A landscape with many valleys, sampled at points; each row gives a point and its height.
A ball rolls from a point to the lowest of its 2 nearest points, and stops where none of them is lower. Distance is the straight distance between rows; heights are no part of it.
J284 (h 624): [128 147 107 130 130 143 148 167  79 113 134 133 193 140 137 138 151 151
 166 134  98 152  88 144 150 146 160 131 100 115  97 151 164 200]
J830 (h 295): [119 124 133 147 125 107 114 162 121 132 121  95 153  88 153 147  95 111
 147 134 128 138 140 105 153 139 145 123 124 135 134 121  79 120]
J791 (h 434): [150 230 110 160  64 161 127 167  81 115 142 148 144 149 116 133 153 105
 103  81 117  99 144 156 149 105 151 138 100  92  80 114 192 103]
J800 (h 343): [108 111 156 103 129  99 126 106 121 147  99 141  79 157  97 159 156 117
 140 107 155 129 214 152  72 153 122 145 137 144 110  73 140 111]
J596 (h 481): [164 197 126 149 130 140 139 176  98 148 128 162 180 142 117 135 147  86
 184 122 113 133 128 134 117 110 137 125  91 111  90 118 182 139]
J796 (h 173): [181 198 133 163 120 139 129 156 130 183 118 140 167  99 129 123  76 107
 171 116 133 154 132 124 124  88 115 120 120 112 103  94 172 171]
J213 (h 397): [135 122 153  82 153 126 150  98  64 139 142 187 107 112  95 148 161 192
 155 132 120 150 138 104  72 137 131 150 120 126  83 129 169 162]
J861 (h 554): [ 93 111 126 141 137 161 159 112 107 128 167  98 138 138 221  82  74 107
 106 135 120 110 123 177 152 141 105 107 131 124 112 140 117 186]
J568 (h 600): [124 120 136 123 139 149 144 127 125 144 132 124 149 121 149  93  84 142
 153 169 121 181  48 140 136 106 128 122 146 118 104 170 136 211]
J809 (h 413): [159 174  78 147 121 201 143  95 188 149 147  97 136 114 120  81  91 158
 108  83 171 116 169 139 116 125 129 152 121 101 124 116 147 154]
J161 (h 178): [140  82 126  71 142 123 148  78 138 110 124 163 100 108  83 157 120 181
  94 158 128 151  53  58 133 111 131 122 123 158 126 176 100 154]
J118 (h 494): [116 160  86 154 109 114 124 144 129 145  98 124 193 139 151 161 135 110
 111 139 144 108 199 177 168 188 124 158  79  87 108 117 167 152]
J416 (h 358): [114  79 138 136 150 116 128 190 129 127 128  91 153 124 165 135 123 107
 121 152 113 139  86 117 156 132 132  78 125 155 118 170  91 111]
J772 (h 121): [101 113 134  93 108  84 100  77 127  72  99 137 117 163 121 163 161 127
 103 135 144  86 214 129 118 161 128 161  94 139 127  59 106  92]
J16 (h 512): [107 154 114 140  97 142 106 137 128  79 101 102 145 184 148 143 171 124
  90 130 128  83 179 175 146 146 158 164  70 115  90 111 122  96]
J834 (h 592): [ 86  96 127 109 160 136 158 111 112 133 162 129 150 133 190 100  90 115
 103 172 107 159  30 154 131 115 115  76 156 143 120 194  95 169]
J746 (h 278): [106 112 123  89 162 123 127  97 147 176 132 133  60 150 109 134 125 113
 118 144 118 125 136 122  66 128 100 138 185 164 121 144 101 133]
J618 (h 316): [169 114 158 118 148  80  84 139 123 109 105 170 130  97 121 121 160 111
 197 166 134 124 128  74 117 105 123 129 106 126 144 100 140  93]
J742 (h 369): [163  98 166 125 176 108 124 154 110 123 118 188 128 130 119 114 214 151
 178 148 105 115 112 114  86 112 131 148 106 126 109 150 187  79]
J942 (h 564): [141  77 114 101 169  92  81 147 160 128 109 153 114 143 103 150 177 131
 131 127  96  90  62 105 117 106  86  79 172 172 169 180 108  54]
J72 (h 429): [161 195  67 153 112 176 138 122 178 169 132 134 154 105 112 110  85 143
 119  92 176 126 170 145 135 127 117 150 104  87 121 108 189 164]
J352 (h 347): [162  86 139  88 170  78  90 117 149 157 101 170  79 120  92 124 150 142
 135 166 120 117  97  53  90 101  99 110 172 174 161 143 141  92]
J663 (h 435): [ 97 130 113 109 123 166 140 155  94  80 158 112 116 167 144 128 182 136
 124 123 101 112  81 170 130 133 163 127 124 121  87 173 110 142]
J699 (h 426): [137 127 160 167 151 102 199 123 105 139 115 102 223 103 135 106  84 130
 135 100  98 128 153 156 128 135 169 102 173 127 118  87 125 146]
J497 (h 321): [153 142 138 131 136 101  96 170 113  93 137 151  84 148  90 105 186 105
 174 143 103 115  89 121 116  84 131 108 163 115 171 124 114  50]
J505 (h 202): [112 153 133 135 124 146 116 131 141 166 143 122 111 133 150 115  92 103
 178 111 141 157 145 164  90 109 115 131 167 124 131 114  95 142]
J129 (h 590): [117  94 136 126 174 139 158 122 138 115 150 112 147 138 170  78  82 136
 119 174 139 173  37 131 167 121 144 103 130 112 127 182 158 209]
J680 (h 62): [150 110 137 142 139 170 137 112 174 122  72  90 135 108 106  57 114 133
  91 187 142 165  40 133 125  45 152 112 131 155 133 173 140 163]
J85 (h 346): [123 150  80 160  69 157 118  68 185 133 130 101 112 117 176 147  80 154
  92  86 174 140 179 167 145 173 131 148 101 127 139  86 126 137]
J437 (h 486): [111 178 103 157  91 152 113 165  91  89 123  89 164 169 144 126 162 119
  79 126  98  85 150 175 177 144 166 153  88 101  76 129 159 123]
J444 (h 488): [119 129 160 181 104 124 129 185  98 101 111  98 126 137 111 132 183 104
 111 125 134 104 150 165 170 146 152 148 101  80 113 133 119  74]
J673 (h 215): [122  52 134 136 157 106 115 163 130 124 106 129 145 124 136 133 182 127
 125 146 140  95 149 100 146 169 122 137  89 117 108 165 142  85]
J59 (h 263): [120 112 107  82 141 137 135  80 136 131 150 126  67 110 109 142 121 145
  88 136 128 110 148  62 106 130 115 160 127 153 116 145 116 148]
J637 (h 442): [147 154  87 112  66 137  90  85 180 136 132 130 103 154 162 159  99 137
 146  64 172 144 188 149 100 152 104 134 130  96 118  58 131 158]
J994 (h 141): [125 134 128 115 149 130 140 111 115 153 137 131 107  94 100 124 134 160
  88 142 133 121 185  79 117 143 134 168 104 115  80 140 193 163]
J198 (h 377): [124 107 152 109 148 121 149 114 130 149 133 100  46  99  65 145 127 144
  67 122 124 107 153  73 116 114  88 128 153 167 169 136 122 102]
J281 (h 362): [119 143  95 146  97 155 126 100 163 142 153  99 104 109 152 124  75 132
 127 101 159 135 153 123 140 145 124 151 118 126 152 107  90 148]
J365 (h 519): [118 157 106 165 130 129 145 175 103 144 117 102 205 133 163 144 111  88
 124 139 126 103 165 173 182 185 128 131 112  89 119 121 179 180]
J679 (h 54): [185 118 139 137 177 145 159 129 157 139 100 116 109  98  65  91 138 165
 112 159 138 142 131  88 116  83 164 153 100 142 109 155 181 152]
J124 (h 315): [110  67 151  56 147  93 117 113 100  98 140 172 107 105 114 153 187 153
  94 143 108  83 118  78 111 155 121 126 116 157 121 143 122  99]
J741 (h 677): [113 166 103 152  81 101  89 140 113  76 117 114 164 114 139 159 168 103
 118 120 124  95 186 134 163 154 138 147  90  83 122  89 113  88]
J487 (h 190): [157 168  73 128 121 185 131 119 132 145 153 139 169 123 158 114  92 165
 143 126 127 135 112 127 152 148 133 160 112 110  90 143 190 221]
J294 (h 457): [108 110 111  91 130 149 135 128  86  79 145 156 108 157 109 145 198 179
 140 125 118 120  86 151 121 139 169 128 123 123  93 166  95 135]
J470 (h 133): [ 98 146 155 159 157 136 135 158 106 181 131 118 159 139 156  72  97 109
 159 146 111 153 113 173  93  95 113 106 180 122 136 134 131 162]
J559 (h 250): [102  86 113 113 146 158 144 101 146 134 147 126  85 140 166 145  86 105
  69 145 142 117 150 155 136 138 110 116 110 191 129 168  73 140]
J678 (h 292): [153 116 152 163 143 126 129 168 105 115 114 160 171 137 105 121 207 109
 155 132 126  90 154 134 125 132 123 152  77  73 105 148 184  70]
J626 (h 618): [129 108 132 102 171 128 143  84 142 174  98 167 100 136 103 117 128 179
 124 184 117 171  31 124  74 104 125 131 182 147 118 202 124 160]
J190 (h 181): [114 128 103  95 108 109  91  84 133 109 119 132 117 141 150 156 142 140
 100 130 141  91 220 114 105 153 131 159 104 128  89  89 127 129]
J515 (h 566): [ 82 114 138 164 152 164 173  92 125 126 164  85 134 123 195  52  63 117
  92 132 132 130 123 158 185 119 102 103 128 105 153 154 126 187]
J431 (h 372): [134  97 156  97 156 101 119 116 114 144 132 154  82 119  98 144 158 113
 142 132 139 111 204  99  81 143 118 147 131 133 110 101 151 104]
J55 (h 56): [114 120 131 147 171 124 109 180 121 166 116 120 142 146 141  89 130 120
 153 171 113 146  92 170  85 113 117  98 177 148 147 151 115 118]
J527 (h 233): [109 109 114 102 121 126 128  87 135 130 143 115  72 120 133 155 113 140
  60 128 139 100 203  90 121 152 123 168 115 161 106 129 124 137]
J633 (h 284): [116 146 116 135  69 139 118 112 130 119 140  81 123 152 182 159  90 117
 149  68 129 139 143 151 115 151 109 119 146 121 124  47  82 124]
J226 (h 289): [129 161 132 163 116 207 162  90 162 149 156  82 158 111 155  47  66 152
 113  96 143 121 117 148 149 103 105 124 138  84 145 105 129 167]
J160 (h 120): [124 153 152 147 135 171 153 100 142 154 115  88 154 112 152  25  53 135
 118 153 121 150  60 134 128  54 118 119 159 100 125 141 140 172]
J51 (h 589): [137 151 169 172 162 133 164 130 113 162 113 101 176 106 151  68  44 106
 125 141 136 133 131 141 178 107 133 111 144 105 150 121 179 190]
J106 (h 285): [101  97 102 125 110 148 119 104 143 115 126 108 109 149 195 158  87 116
  91 132 147 121 167 164 138 155 116 140  87 172 126 133  64 134]
J643 (h 385): [111  98 133 130 142 125 112 191 123  98 139  97 119 141 142 137 176 111
 113 134 109  96  70 135 146 122 142  96 137 137 124 179  91  71]
J274 (h 466): [113 129 116  93  83 107 110  68 165 114 102 150  78 145 124 165 116 132
 135  77 174 151 210 137 106 168 127 152 122 121 127  55 138 133]
J334 (h 451): [151 154 161 175 120  86 113 156 122 156  93 121 148  87 118 140  96 117
 194 135 128 187 152 127 117 116 142 125 146 130 155  87 114 117]
J95 (h 260): [ 91 109 157 134  88  95 117 142 122  89 114 119  86 158  82 156 186 100
 157 108 129 135 124 158 155 156 140 127 139 140 187 100  92  45]
J702 (h 395): [132 148  88 118 116 182 147  76 177 124 147  96  93 114 115 110 104 149
  87  91 151 115 178  91  97 131 127 175 129 127 117 112 131 148]
J670 (h 333): [110 116 109 106 123 136 122  94 172 139 143 120  67 124 111 144  93 111
 132 114 167 133 171 110 123 143 123 150 138 153 159 122  90 134]
J436 (h 394): [120 137 163 173 135 113 159 119 113 173 127  96 178  73 152 107  55 133
 141 106 119 163 139 150 142 133 140 112 168 132 136  95 120 154]
J541 (h 540): [107 101 144 149 134  89 110 181 126 134 118 104 133 139 128 154 133 111
 140 136 113 138  94 134 127 125 117  81 171 175 187 143  66  66]
J658 (h 180): [ 99 142 138 140  97 121 155 128  98  87 139  73 116 143 135 153 114 107
 116  75  96 132 125 162 125 126 151 109 170 144 144  74  60  86]
J577 (h 236): [165 172 169 172  95 116 119 152 101 105 136 160 136 130  89 128 194  83
 174 108 139 122 161 140 131 107 131 132  89  68 146  98 159  44]
J137 (h 299): [130 165 124 128 107 110 102 162 103  83 143 121  97 148  89 115 157  87
 176 117 109 126 123 114 116  83 141 112 164 109 157  94  84  76]
J96 (h 304): [130 105 114 104 135 129 128  97 177 144 143 138  80 126 105 145  88 114
 109 140 142 122 119  95 136 113  99 123 160 175 183 161  69 121]
J443 (h 86): [156  75 149 114 175 124 145 122 165 134 100 124  87  93  82 105 138 187
  94 158 142 149  78  76 125  94 147 137 113 159 116 177 158 136]
J924 (h 147): [ 96 153 133 121  56 115  99 108 142  91  84 115 131 155 130 176 151 114
 140  73 139 158 162 180 135 170 150 139  87 106 134  46 114 105]
J877 (h 398): [143 216  84 172  91 145 145 169  69 125 126 162 191 157  99 139 190  90
 108 116 112  96 135 154 167 141 134 140  62  88  95 126 204 120]
J769 (h 465): [119 140 140 158 113 126 186 112  99 125 129  95 203 117 157 135  95 141
 116  63  95 117 167 192 131 177 159 109 167 111 112  63 111 136]
J113 (h 533): [141 101 150 127 126 134 117 156  99  86 149 176  91 126 104  99 209 148
 137 133 128 103  79 129 129 106 161 148 107  98 112 176 167  61]
J975 (h 636): [147 183 108 147 114 136 137 177  70 101 127 141 217 123 121 137 164 144
 137 120  86 124 105 128 166 141 169 132  88  95  85 138 179 162]
J693 (h 409): [164 177  93 130  76 145 101 124 149 150 156 106 148 116 187 130  76 142
 142  87 129 131 143 115 124 148  98 137 139  87 103  73 127 157]
J20 (h 506): [126 108 146 106 120  68 110 113 142 116 125 178 115 115  81 140 158  98
 202 131 161 144 179 104 125 148 124 136 129 120 179  72 122  85]
J556 (h 549): [106 111 115  80 125 116 110  99 126  71 111 123  97 201 150 165 149 125
  61 137 104  74 158 133 118 138 140 149  78 176 106 117  80  84]
J821 (h 433): [146 129 162 170 144 118 105 159 156 178  94 128 124 100 114 122 103 130
 170 156 158 182 141 132 134 115 141 134 134 144 169 130 125 114]
J575 (h 177): [ 98  88 153  92 105  88 113  94 134  51  98 144  93 189  92 165 163 117
 104 123 142  92 177 148 153 153 132 145  90 155 157  65  96  56]
J825 (h 577): [ 91 106 159 141 168 132 164 115 108 131 151 103 150 131 193  60  73 115
 106 159 113 151  75 141 159  99 114  79 158 111 135 171 141 195]
J172 (h 518): [113 126 102 125 135 149 115 151 128 139 133 120 150 144 161 133 137 109
 129 145 131 105 158 157 133 161 148 144 103 123  92 154 144 166]
J510 (h 391): [107 134 140 112 122 137 154  94 115 110 138  78  55 100  71 137 115 147
  46 110 132 101 175  67 120 109 101 139 115 157 159 111 118 111]
J634 (h 448): [161 197  61 142 105 142 120 128 157 165 126 159 172 108 141 144 105 141
 122 121 151 116 186 128 159 144 122 157  76  93 104 116 192 157]
J311 (h 334): [145 189 103 137  74 147 122 142 108 111 132  85 162 144 159 156 114 119
 132  50 114 112 155 165 116 137 132 120 151 103  94  43 113 116]
J260 (h 277): [152  92 137  82 135 110 147  90 168 127 152 154  69 143  72 183  92 114
  74 138 117 102 149  91 155 119  69  99 168 188 213 167  89 113]
J463 (h 650): [139 191  95 158 104 109 122 180  83 131 115 121 214 106 134 151 148 119
 129 130  86  92 157 121 177 147 145 135  82  87  90 103 161 130]
J35 (h 553): [125 104 115 124 130  82  89 164 146 115 114 140 119 155 107 165 156 118
 139 128 105 101  79 131 137 121  92  62 189 178 217 153  76  57]
J903 (h 364): [127 166 151 165 100 134 155 101 127 180 141 115 158  82 148 123  56 136
 150  63 131 182 138 160 124 146 133 112 178 117 145  66 129 160]
J323 (h 237): [104 125 125 135  87 131 137 111 111 121 152  86 132 136 174 148  70 101
 134  86  93 137 116 142 118 135 100 109 184 139 151  81  42 118]
J955 (h 383): [159 166  99 146  81 181 118  99 172 140 164  92 126 101 162 105  58 139
 125  89 155 136 128 100 131 125 110 142 147  97 134  89  96 155]
J528 (h 361): [142 209  69 132  86 130 115 145 103 135 118 177 193 154 133 153 179 105
 126 109 118  90 178 158 134 137 108 139  61 102  78 112 203 130]
J953 (h 444): [125 134 116  98 129 135 129 122  75  81 140 186 137 135 105 132 206 181
 157 123 113 117 120 142 109 134 165 154  89 110  84 142 145 134]
J923 (h 167): [ 83 137 142 111  75 115 108 105 151  66 103 115  89 199 119 173 140 114
 135  88 129 140 139 179 141 145 154 129 101 146 161  56  82  81]
J262 (h 471): [126 174  86 138  95 114 105 115 149 157  98 154 167 123 140 171 133 133
 108 113 161 124 225 164 146 161 117 161  86  95  99 110 174 137]
J762 (h 500): [116  89 125 108 174 139 148 152 130 132 136 124 140 141 156 119 144 131
 131 167 134 134 109 132 140 157 146 136 116 129  97 185 156 187]
J925 (h 251): [119 159 122 152 106 114 108 151 127 144 128 123 155  94 140 154 107 102
 171 105 137 149 180 134 147 149 140 139 105  93 126  84 119 134]
J136 (h 90): [122 131 150 155 138 174 143  96 158 128  92  90 147 132 132  29  80 128
  95 171 121 156  48 146 120  33 130 103 143 133 150 163 119 160]
J523 (h 392): [135 101 156  98 159 108 123 130  80 143 133 156  91 120 106 131 193 137
 131 128 104 101 166 111  72 147 108 151 121 128  83 124 180 106]
J711 (h 206): [153  89 123  76 141 118 101  97 160 104 137 149 104  94 111 136 111 150
 112 162 140 132  91  42 151  97 130 142 115 162 135 159  98 139]
J125 (h 508): [124  90 159 172 122 130 111 173 121  92 130 119 117 127 113 113 199 110
 122 131 138  82 129 132 158 121 134 147 108  89 128 159 139  42]
J298 (h 324): [129 161 135 172  95 169 162  91 148 161 158  91 149  86 169  91  51 154
 118  63 152 143 143 164 156 146 114 112 149  96 145  78 133 158]
J954 (h 309): [105 105 145 109 152 128 125 117 144 166 119 130  68 158 121 143 136 114
 142 129 146 137 182 168  71 143 116 138 166 160 120 116 106 118]
J803 (h 379): [120 132 118 122 129 176 166  70 158 133 138  86  68 125  81 126 107 139
  65  87 142 118 167 100  91 109 115 153 145 157 150 124  98 125]
J504 (h 396): [134  93 159 129 150 107 141 103 160 160 117 125  70 103  67 138 122 148
 107 121 170 137 175  95 113 124 126 151 156 159 174 129 125  95]
J120 (h 276): [151 180 144 156  92 110 105 131 111  97 128 186 161 120  91 138 184  79
 128 114 154  99 181 149 119 130 125 137  67  43 150  82 156  61]
J531 (h 443): [127  99 161 168 147 111 122 150 162 165 108 109 126 104 139  90  66 137
 101 174 154 173  84 127 139  91 119  91 162 174 187 163 101 119]
J706 (h 87): [163  84 136 122 151 154 136 115 177 114 102 107 112 109  85 100 124 156
  86 169 143 165  45 107 142  64 156 115 113 167 121 180 141 156]
J245 (h 597): [107  99 118 102 159 124 125 133 125 151 142 133 138 140 152 118 122 133
 133 173 107 158  29 133 109 119 121  89 155 152 116 189  89 152]
J902 (h 353): [120 135 119 164  99 141 155 108 120 131 158  81 164 100 213 124  43 133
  96 107 122 130 143 140 155 161 109 115 133 135 131 103  88 158]
J980 (h 93): [163 137 128 137 158 143 142 129 158 167 129 134 117 102  98 109 132 141
 134 144 151 133 161  91 122 115 142 167 104 122 104 145 170 158]
J795 (h 532): [102 114 119 118 119 132  96 133 132  84 114 118 116 166 134 155 175 103
 114 132 136  85 166 151 136 148 151 149  90 139 106 118  87  92]
J880 (h 106): [ 92 158 144 138  74 143 131 124 123  74 114  83 101 185 141 164 127 111
 122  66 124 137 129 193 139 132 159 124 125 134 130  53  66  97]
J455 (h 609): [104  94 127 102 170 149 159  84 146 151 120 151 125 141 132 108 109 169
 115 184 131 189  19 150  97 119 120  99 169 137 125 205 112 177]
J580 (h 363): [137  92 154  91 166  84 120 109 136 160 131 137  56 119  71 145 132 139
  91 142 111 101 113  58 109 110  76 109 185 174 171 150 141 102]
J598 (h 266): [118 142 120 137 135 210 169  87 171 148 160  98 128 134 153  44  87 139
 111 125 147 125 112 148 126 100 112 144 143  98 130 156 140 179]
J978 (h 662): [136 191 100 167  82 114 128 158  96 121 116  98 199 107 141 162 145 124
 120  94  92 103 174 147 154 151 147 130 103  85 101  81 117 112]
J829 (h 386): [154  98 164 122 172 102 135 149 103 160 115 175 130 125 109 131 191 141
 160 150 112 121 161 102  87 145 120 145 112 123  91 147 211 115]
J536 (h 127): [167 203  93 137 118 168 146 138 118 176 147 141 189 117 158 101  74 131
 139 104 120 136  90 138 157 131 106 122 124 107  97  99 205 205]
J710 (h 255): [133  98 135 142 141 112 111 150 117 126 117 146 166 129 124 140 194 112
 138 149 138  97 181 129 141 155 133 160  79  95  93 146 162 112]
J794 (h 528): [135 117 146 149 143  82  91 182 129 133  94 121 128 131 112 140 143 116
 186 146 119 151 103 109 115 101 123 101 165 159 187 119  92  70]
J911 (h 235): [131 154 100 131 130 185 137 120 144 166 156 116 139 122 161  91  82 123
 139 119 145 140 120 145 131 125 125 148 137 102  94 138 154 197]
J265 (h 318): [112 121  96 137 105 144 116  75 174 124 119 105  95 154 189 161  81 149
  79 104 166 130 196 153 139 170 130 156  93 156 113  95 108 139]
J812 (h 421): [120 112 177 184 146 116 151 132 132 167 114  93 148  86 147  88  51 139
 124 138 140 176 108 136 150 119 138  91 168 146 168 129 106 142]
J828 (h 188): [156 162 161 186 125 118 126 195  99 130 123 129 146 125  96 116 177  97
 170 116 121 133 139 142 123 102 144 118 123  98 130 119 142  65]
J754 (h 290): [111  81 115  69 140 109 128  96 103 110 153 143  98 117 123 162 148 175
  89 149 113 107 129  74 117 151 131 146 105 160 101 156 124 154]
J336 (h 380): [129 188  99 136  97 163 128 160  92 101 159  93 169 141 167 125 131 125
 125  88  81  93 122 151 124 137 139 129 136 112  75  90 130 151]
J832 (h 327): [107 111 124 141 126 112 116 176 115  98 135  90 166 103 164 156 134 116
 118 137 107 116 122 106 164 153 154 111  97 133 114 149  78 117]
J435 (h 330): [129 135 125 132 118 140 132 107 165 159 134 120 114 115 123 119  56 107
 109 149 137 154  71 101 128  87  99 108 184 166 212 155  56 125]
J358 (h 462): [164 215 130 165 113 157 163 183  70 133 140 127 178 141 101 125 151 103
 140  93  94 122 123 135 118  98 159 119 126 107  88 116 175 114]
J228 (h 332): [174 101 159  86 170  78 100 112 122 135 111 182 100 102 104 111 161 144
 175 171 125 131 111  63  84  94 120 144 125 147 129 120 164 112]
J842 (h 593): [135 135 103  93 115 124  87 114 128 114 141 166 125  93 140 133 129 142
 180 144 117 144  96  73 124 110 141 149 113 117 107 115 110 169]
J83 (h 460): [119 153 124 143 107 156 126 178  86  96 137 114 131 149 120 124 185 116
 119 131 111 101 125 160 152 134 174 143 104  98  84 156 148 115]
J696 (h 614): [145 142 157 159 164 121 156 208  87 138 108 104 203 137 141 120 121  90
 148 145  95 133 120 144 168 132 149 109 122 107 106 133 190 171]
J21 (h 522): [146 115 160 151 103 133 108 145 115  84 147 169  90 133 102 101 210 120
 115 130 142  79 122 144 136 113 140 178 100  75 112 141 173  43]
J184 (h 408): [113 156 114 136 122 157 150 156  74 100 160  76 171 123 160 126 128 119
 122 102  63 116  89 129 120 126 168 121 147 108  90 126 102 141]
J766 (h 414): [130 110 141 142 150 110 114 135 166 177 109 145  87 109  95 132 119 140
 153 138 169 165 167 115 103 130 121 145 158 154 174 134 118 104]
J676 (h 140): [117  84 107  93 149 133 149  84 133 108 143 155 115 119 129 151 122 193
 111 156 145 164  65  87 133 137 147 136 104 142 102 197 102 177]
J122 (h 134): [130 131 152 165 142 116 126 203 101 144 119 104 156 140 117 119 155 110
 171 132 107 140 117 154  99 103 143 107 156 123 133 132 122  98]
J355 (h 214): [112  65 127 131 163 132 150 129 164 149 140 114  95 118 142 136 100 118
  72 150 166 125 144 132 143 143 115 112 114 169 149 198 100 119]
J397 (h 325): [170 149 157 164 141 138 137 187  92 114 122 168 156 140 105 111 201 121
 176 141 106 119 104 133 136 108 150 139  83  98 104 173 186  96]
J212 (h 378): [130  90 143  81 169 107 148 100  86 138 125 182 102 119  90 143 170 200
 154 143 122 159  87 111  92 129 129 133 148 137  96 160 133 143]
J982 (h 254): [169 112 137  78 138 116 145  82 184 129 135 155  76 140  53 154 108 128
  64 152  97 115  98  58 131  84  75  96 169 170 205 191 106 116]
J383 (h 565): [118  96 124  86 123  91 111 141 138  94 132 142  96 164  93 160 161  94
 145 132 113  94 122 120 139 124  94 100 161 171 192 133  74  79]
J884 (h 338): [107  61 157  47 140  88 126  97  52  72 150 166 100 101 104 165 180 196
  83 130 104  85  66 103 115 166 101 100 132 157 144 128 128  91]
J684 (h 626): [140  91 140  96 179  99 132  93 128 175  98 156  82 124  81 145 152 192
 100 164 112 151  36  83  76 113  99  99 188 170 125 181 144 131]
J587 (h 246): [ 98 114 114 102 150 149 116 124 150 171 144 132  98 143 148 116 115 104
 146 146 124 137 102 145  84 123 108 133 173 151 122 151  84 151]
J957 (h 163): [ 98 145 143 142 129 151 144 111 132 170 144 109 142 120 175  61  55 125
 138 139 123 145  95 140 114  92 102 122 185 113 136 138 112 162]
J58 (h 410): [ 96 108 114 115 145 150 121 159 125 108 144  96 113 164 162 134 158 108
 118 132 115  99  92 172 117 130 136 113 127 145 102 167  79 120]
J846 (h 161): [108  73 135 141 146 110 128 150 149 144 118 116 128 125 147 154 134 113
 111 142 159 124 161 133 156 173 132 138 100 145 135 167 114 117]
J266 (h 323): [150 177 103 134  94 125  99 129 104 105 119 180 179 137 117 139 193  97
 134 119 130  85 198 146 112 140 127 145  64  79  98 102 173  98]
J410 (h 203): [102 149 121 139  73 120 106 117 138 139 105 129 133 125 150 179 127 115
 160  81 148 155 176 165 137 185 150 137 101 101 133  72 123 131]
J827 (h 135): [171 172 127 149 145 150 127 150 149 170 110 145 148 100 113 109  94 116
 164 146 144 154 145 115 129  97 141 150  98 111 104 134 184 169]
J938 (h 365): [136 147 124 138  85 165 145  92 163 138 159  93 122 103 164  96  41 123
 117 106 130 155  80  91 124  93  93 134 177 120 161 108  71 129]
J386 (h 288): [153 140 127 132 133 102  92 150 126 128 116 154 147 100 126 143 145 102
 176 134 138 127 174 101 126 132 135 139  90  96 128  95 126 121]
J382 (h 348): [137 145 117 139 108 158 132  94 193 142 126 111 104 116 104  97  62 116
 132 129 154 160  90  90 126  76 109 145 165 145 181 132  70 132]
J976 (h 231): [162  82 135  70 146  97 116  97 165 117 151 163  90 107  76 145 105 127
  86 159 121 105 108  23 150  95  95 116 136 173 173 158 105 121]
J893 (h 610): [140 127 140 121 152 146 142 149 101 129 117 145 164 141 135 121 130 154
 182 157 121 182  57 147 121 115 149 124 128 128  97 174 145 199]
J70 (h 419): [142 149 109 101 131 125 133 101  75 127 141 209 162 121 109 146 173 198
 161 124 125 133 156 114  95 147 143 157  88 121  86 131 184 177]
J329 (h 536): [108 129  91 128 117 173 127 115 136 125 143  98 138 159 211 122  99 121
 106 132 130 109 152 173 139 171 129 139 106 138  93 132 142 187]
J804 (h 576): [ 97 132 169 184 138 148 182  90 127 144 143  89 156 105 157  57  49 131
 109 116 147 145 152 167 191 119 126 106 149 102 168 128 132 171]
J447 (h 195): [174 195 119 158 112 143 149 142 124 191 147 130 194  96 147 112  52 132
 139  82 131 133 136 137 128 129 103 109 148 103  95  59 171 171]
J419 (h 222): [104  89 154 131 101  99 101 127 132  68 100 134 107 156  91 142 185 104
 134 114 149 100 158 152 147 154 133 146 108 124 169  83 101  41]
J117 (h 317): [106 119  98 144 106 146 132 113 132 111 159  86 125 117 216 140  60 121
  85 124 135 128 138 134 162 156 113 129 100 159 130 144  72 150]
J354 (h 520): [132 109 141 130 129  71  99 142 139 118 104 157 117 131  93 134 163 108
 198 138 137 142 136 108 124 117 111 115 150 138 205 105 102  57]
J638 (h 484): [125  65 132 109 190 106 141 161 134 139 114 141 131 138 134 128 158 159
 148 161 134 154  68 122 122 150 146 106 133 147  98 197 165 158]
J511 (h 352): [162 102 147 122 159 115 112 165 106 118 110 162 148 128 119 121 192 153
 195 159 113 146  81 115 112 109 148 121 102 126 107 168 174 117]
J392 (h 544): [135 181 109 151 146 131 167 166  91 162 131 124 217 135 164 115  70  92
 113 112 118 113 137 157 185 165 117 111 139 104 136  85 207 202]
J38 (h 360): [111  72 153  72 172  84 138  96  65 124 137 166  89 107  84 164 176 197
 121 135  98 127  65  91  96 146  99 103 156 147 124 150 125 124]
J565 (h 322): [111 130  91 108  82 135 102 120 137  93 149 109 113 156 171 161 112 101
 148 104 123 113 153 126 130 139 129 121 126 137 134  87  60 122]
J229 (h 359): [125 126 102  84 103 142 149  65 169 118 149 114  44 146  95 136  83 121
  89  98 147 122 171  86 112 128  95 145 159 152 163 110  97 130]
J900 (h 458): [140  86 135 138 173 120 113 153 188 167 100 122 110 116 114 109 101 140
  97 183 161 153  77 108 120  89 121  98 157 179 161 194 134 112]
J783 (h 574): [111 101 111  67 117  95 101 103 145  92 147 157  84 147 105 152 136  99
 141 137 121  86 147  85 129 135 107 123 143 159 158 111  87 121]
J583 (h 585): [121  95 123 100 174 120 113 155 127 129 128 141 106 151 122 132 183 140
 146 152  97 130  49 130  86 121 128  98 156 156 128 188  98 102]
J33 (h 573): [124  74 113 103 166 106 105 146 137 108 112 169 120 138  99 150 202 173
 128 130 107 117   8 118 111 115 128  76 151 151 135 188 119  65]
J519 (h 472): [139  53 136 123 189 112 131 148 167 157 101 133 118 131 139 111 131 159
 111 179 139 165  38 121 124 116 131  92 144 161 118 202 169 137]
J215 (h 489): [115 125 132  97  86  82 107  91 137 106 103 168  99 147  95 154 156  95
 172  93 155 157 193 152 111 166 129 132 102 101 156  56 140 107]
J674 (h 272): [147 167 138 133  94 112 103 148 102  67 150 149 105 137  86 107 172  81
 175 116 122 113 156 121 116 104 151 128 126  81 151  81 133  64]
J332 (h 297): [ 92 142 161 135  66  89 115 128 113  84 114 135 104 144  77 149 182  98
 178  80 125 169 140 169 140 146 154 125 123  94 175  68 123  65]
J458 (h 584): [133 124  90  64 109 111  95  97 142 101 151 159 100 122 120 128 127 120
 173 138 121 110 134  60 113 124 118 144 129 132 133 101 109 148]
J280 (h 602): [151 126 179 161 168 108 152 174  90 147  99 100 195 124 148  91  85 100
 129 163 110 161 104 139 153 103 144  86 161 127 129 124 193 180]

For each start below, name the point where the ball stops.
J523: J55
J834: J536
J284: J536
J829: J846
J953: J772
J766: J924
J51: J536
J118: J670
J699: J536
J510: J924
J294: J924

Call two points neighbours if one is among the 2 nearest of the other. Go from one point of each pair to the other, from neighbour to neighbour, staying as low as possible. Name the highest point that can't be avoided.
J880, J96: J510
J55, J680: J957
J680, J536: J447
J772, J676: J754
J880, J924: J923
J680, J679: J706
